Points on a hilly landscape, in no order, each with its height.
From any point a climber takes the steepest step (rise divided by distance) to one of its 2 nearest points. It stops when none of these is higher. Distance is the straight distance between rows; heights are no part of it.
J_510 (h 582): [177 104 135 144 129 102 125 128 134 151 163  77  65 126 131 110 157  94
 165  78 152]
J_699 (h 273): [147 132 136 121 168 106  68 176 175 105 155 141  82 115  89  63 136  99
 157 136 161]
J_649 (h 642): [148 107 140 159  98  83 117 119  89 141  72 186 160 138 145 148 166 100
 149 102 120]
J_784 (h 429): [ 86 105 113 153 152 137 223 111 143 128 161  79 162 117 130 156 118 151
 116 144 140]
J_843 (h 392): [110 168 124 128 130 176 188  86 116 149  82 137 128 114 183 167 119 143
 122  91 150]
J_558 (h 598): [ 62 156 127 150 146 167  99 141 163 107 153 109 125 140 135  74 134 147
 153 191 158]
J_228 (h 530): [163 151  82  99 168 101 162 112 115 146 150 131 121 143  99 137 149 177
  81 184 144]
J_681 (h 194): [141 101 150 186  95  83 125 118 134 101 120 138  92  93 145 123 167  74
 169  37 118]
J_529 (h 168): [138 119 116 173 108 108 134 110 142  91 120  93  87 104 150 146 163  72
 131  55 119]
J_767 (h 91): [122 121  92  98 153 150 131 147  77 137 159  57 108 151 123 140 128 188
 137 127 127]
J_788 (h 482): [151 119 116 105 126 174 143  83  93 151  77 117 183 139 143 140 101 134
  99 146 135]
J_394 (h 626): [173 130 147 129 124 123 105 112 108 161  84 139  91  91 152 189 174  80
 153  44 147]
J_693 (h 153): [ 66 129  96 118 150 170 124 130 139  94 123  76 116 126 131 127  65 167
 121 159 102]
J_501 (h 251): [123 145  70 124 151  96 172 120 132 117 146  47 105 113 134 182  98  93
  84 141 111]
J_45 (h 577): [181 110 136 141 140 108 117 143 113 122 118 117  89 141 144 160 154 117
 178  42 134]
J_448 (h 588): [109 123 122 168 129 151 106 133 118  62 106 123 103 139 162 127 124 121
 152  74 100]
J_37 (h 616): [157 151 108 102 142 151 102 129 129 125 110 116 127 170 130 147 117 147
 101 156 141]
J_581 (h 311): [131  94 158 116 149  88 117 158 141 105 176 171 197 126  69 138 140 119
 103 154 110]
J_636 (h 356): [ 86 148 139  93 122 123 146 191 137  96 163 224 176  90  54  97 153 185
 120 178 121]
J_924 (h 632): [122 164 139 105 120 145 155 116 141 161 131 174 160 151 108  76 156 170
 136 201 165]
J_655 (h 605): [145 148  80 112 155  83 125 119 111 142 165 119  61 141 118 125 149 159
  96 163 127]
J_68 (h 608): [158 113 128 150 106 117 130  97  91 143 109 143 141 142 148 140 156 108
 118 118 132]
J_76 (h 272): [138 138 111 120 128 128 108 103  94 110  81 120  93  75 172 183 120  76
 116  39 113]
J_834 (h 481): [190 109 182 122 125 129  83 139 137 187  91 146 110 145 141 137 142  90
 168  83 168]
J_161 (h 485): [ 75 105 135 173 137 153 161 123 140 103 165  91 158 131 131 117 132 155
 127 120 133]
J_555 (h 483): [141 125 117 145  97  84  90 115 104 104 120 148  80 127 127 108 133 108
 120 114  80]
J_857 (h 345): [ 80 120 161 108 133 130 155 145 143 117 170 192 164 129  84  99 143 188
 122 174 131]
J_631 (h 683): [137 117 141 157 125 128 147 109 131 163 151  83  96 127 158 140 151  92
 125  85 156]
J_215 (h 426): [164  97 130 100 146  95  86 144 109 132 140 144  89 142 123 141  88 132
 119 100  81]
J_933 (h 534): [165 166  73  93 161 139 187  89 152 147 118 133 149 128 110 113 132 194
 106 195 125]
J_980 (h 388): [104 104 168 114  90 145 104 142 103 114 114 160 188 132 125 110  80 121
 136 140  85]
J_29 (h 219): [172 105 141 168 101  69 113 142 142 100 143 130  79 102 113  83 151  82
 181  69 112]
J_590 (h 444): [128 106  86 140 140 102 191 100  94 127 176  85 130 129 124 149 155 165
 105 141 124]
J_41 (h 455): [153  88 187 138 120 107  97 158 145 162 101 172 132 134 144 141 133  93
 185  61 137]
J_747 (h 512): [161  83 128 143 145  72 119 132 130 122 191 103  90 111 103  94 167 110
 148 102 128]
J_47 (h 248): [162 133 111 122 117 141  73 114  89 119  73 126 101 121 168 153 121  92
 144  69 121]
J_696 (h 112): [133 126 103 108 170 133 113 148 132 119 161  63  88 136 131 134 111 134
 135 116 135]
J_824 (h 344): [101 106  93  96 149 120 135 112 102 107 162 126 129  96  92 120  97 196
  88 164  84]
J_645 (h 393): [101 160 122 137 130 143 187  96 152 163  83 115 110 105 165 181 104 108
  94 107 146]
J_332 (h 50): [127 164  96 115 171 149 175 134 137 156 144  58 117 155 139 160 133 171
 138 165 169]
J_658 (h 363): [100 177 147 100 103 138 113 219 129  93 160 209 181 107  92  97 148 160
 138 200 124]
J_99 (h 328): [129 104 145 118 148 115 159 127 142 123 173 159 179 140  82 138 132 174
  99 154 135]
J_753 (h 568): [166 127 138 108 146 149  74 121 140 169 130 100 128 164 127 135 120 107
 106 138 168]
J_872 (h 509): [146 137 177 106 102 127  83 164 137 150 126 181 177 157 102 114 127  96
 129 179 132]
J_345 (h 71): [127 155  88 104 144 148 198 135  81 159 150  65 117 153 137 159 136 190
 131 136 136]
J_137 (h 448): [140 153 109 130  98 115  87 103 102 124  81 159  86 149 158 123 109 124
  97 145 101]
J_575 (h 511): [120 126 122 124 131 181 123 103 128 124 103  98 198 146 124 124 113 124
 112 168 160]
J_768 (h 288): [142 134 160 138 127  82  87 185 175 104 173 158 120 111  89  76 156  64
 163 136 135]
J_628 (h 491): [138 113 169 114 100  88 119 130 128 163 135 190 147 143 104 121 118 118
 109 162 118]
J_856 (h 133): [ 85 131 107 103 173 154 106 170 146  92 157  78  78 130 121 134  81 176
 125 126 108]
J_662 (h 369): [124 143  97 147 157 147 230 106 140 151 126  69 151 127 158 182 122 139
 121 132 149]
J_996 (h 249): [179 135 121 144 134  77  95 144 182  93 157 122  62 115  93  74 141  88
 161 101 146]
J_926 (h 574): [203 106 135 130 134 105  91 134 104 132  72 133 100  91 152 167 150  87
 195  17 147]
J_829 (h 367): [111  89 141 127 107 124 152 118  83 105 111 172 160 137 135 150 119 151
 115 102  75]
J_212 (h 515): [ 87 128 127 172 138 179 157 117 152 115 129  73 137 146 166 133 139 129
 149 131 168]
J_569 (h 583): [100 137 123 180 133 157 160  98 154 145 113  75 120 108 177 159 143  86
 134  95 175]
J_757 (h 208): [103 126  71 123 172  95 138 140 144  90 170  52  89  91 122 151  96 120
  95 148  99]
J_382 (h 592): [137 181 107 118 130 145 177  95 161 146 101 172 135 159 124  99 131 172
 121 181 139]
J_525 (h 531): [121 141 100 125 121  93 112 113 113 130 155 116  53 133 136 104 121 125
 111 138  95]
J_877 (h 380): [134 122 138 137 103 104 115 104 168 129 123  94  93  85 126 134  95  50
  97  77 104]
J_976 (h 565): [120 107 129 147 121 112 149  97 116 130 149 125 152 133 116 107 148 118
 118 157 138]
J_725 (h 505): [123 133 103 151 135  90 179 106 138 121 161 123 106 133 132 134 143 137
  95 133 118]
J_58 (h 541): [112 137 153 147 106 166  81 134 124 108  85 150 141 164 159 108 141 101
 162 112 142]
J_371 (h 371): [ 84 169 146  89  96 165 116 169 139 121 139 200 159 123 103  73 111 182
 137 200 115]
J_530 (h 176): [ 85 112  91 112 161 126 135 121 111 119 160  56 104  97 129 123  81 149
 107 177 107]
J_947 (h 463): [137 113 146  90 142  88  94 139 133 144 144 171 110 136 102 115  91 128
  93 150 101]
J_279 (h 307): [111 165  74 140 149 113 227 138 135 125 115  55 123 127 147 197 102 120
 108 139 119]
J_844 (h 567): [101 142 138 142 125 146  81 136 147 115 138 124 123 142 139  79 133 105
 148 146 140]
J_196 (h 535): [138 114 139 120 130 153  85 123 138 141 133 109 185 145 114 116 126  83
 113 161 161]
J_703 (h 399): [132 102  91 130 132 137 175 112  72 102 133  99 165 133 122 168 145 179
 100 111 109]
J_985 (h 645): [146 123 117 139 138 143  99 150 102  92 125  93  86 159 162 129 138 139
 166  62 114]
J_750 (h 504): [140 179 134 137  95 135 143  92 149 153  68 170 108 137 172 147 120 110
  97 128 145]
J_163 (h 546): [134 185 130 143  99 128 179  83 141 148  85 192 118 147 165 110 132 156
 112 145 128]
J_862 (h 439): [128 107 134 148  89  98 113  96 108 131 106 131  88  86 149 132 116  82
 106  82  84]
J_606 (h 372): [121  80 117 117 127 117 144 114  81 111 149 134 156 131  93 132 134 186
 108 127  92]
J_337 (h 300): [122 107 147 121 151  78 100 201 161  86 185 176 169 108  75  99 159  94
 134 139 118]
J_402 (h 675): [102 125 119 102 105 155 143 125 114 114 143 162 197  86  68  68 143 190
 129 197 107]
J_952 (h 666): [138 171  98 111 150 178 120 123 150 125 110 121 138 173 121 134 133 196
 123 188 170]
J_932 (h 430): [ 98 158 132 135 127 185 157 104 148 118  81 134 151 148 158 141 101 147
 116 133 144]
J_277 (h 522): [137 140 157 132  84 125  79 152 121 130  93 172 165 153 137 126 124  85
 144 136 119]
J_246 (h 650): [112  99 114  89 120 166 132 108  87 130 126 152 175 116  65 101 125 226
 129 172 110]
J_961 (h 521): [185 121 160 113 138 142  90 122 149 194 122  94  93 141 135 132 132  82
 138 100 170]
J_556 (h 391): [146  83 152 119 126 111 119 134  86 146 105 169 115 140 143 166 106 141
 132  79  79]
J_216 (h 457): [125 143 143 126 112 189 131  98 106 123  61 152 192 138 152 154 122 118
 115 114 143]
J_158 (h 656): [100 144 123 101 125 150 135 140 119 150 150 170 182  97  85  51 167 172
 134 215 154]
J_965 (h 532): [ 80 111 109 167 128 140 114 126 131  73 148  88 115 129 146 104 121 133
 128 119 114]
J_831 (h 412): [120 111 206 126  82 108  99 193 155 141 150 175 169 116 125 110 105  68
 173  93  96]
J_360 (h 30): [106 147 133 146 155 157 172 122 173 172 141 101 110 166 150 133 126 161
 133 164 185]
J_30 (h 378): [110 128 156  97  88 154  94 155 100 129 118 185 175 142  99  89 100 176
 147 180  94]
J_619 (h 671): [156 105 145 156  99  99  92 112  93 157  65 155 134 101 157 164 187  76
 168  84 148]
J_539 (h 398): [101 105 184 122  69 112 117 169 111 117 145 181 195 117 123 127  93  81
 130 119  73]
J_659 (h 627): [ 88 153 111 125 167 177 104 148 162 108 130 119 137 150 102 109 144 184
 139 189 179]
J_680 (h 453): [131 161 148 149 116 134 146 104 181 166 105 120 106 132 148 157 109  91
  97 129 157]
J_302 (h 320): [129 140 117 127 125 131 119 118 144 124 100  65  79  72 151 165  93  65
 105  57 120]
J_931 (h 431): [141  83 205 121 103 120  86 147 150 175 119 155 145 112 121 111  93  71
 170  86 112]

Where does a climber stop that starts at each point below?
J_696 => J_985
J_645 => J_402
J_76 => J_655
J_556 => J_952
J_824 => J_619

Call two points neighbours if one is among the 2 nearest of the other. Go from one point of each pair to the other, from neighbour to neighbour, staying as high as possible. Name the lowest point that can't be avoided.
J_631, J_753 => J_606
J_753, J_655 => J_843
J_402, J_655 => J_228
J_985, J_619 => J_926
J_631, J_619 => J_161
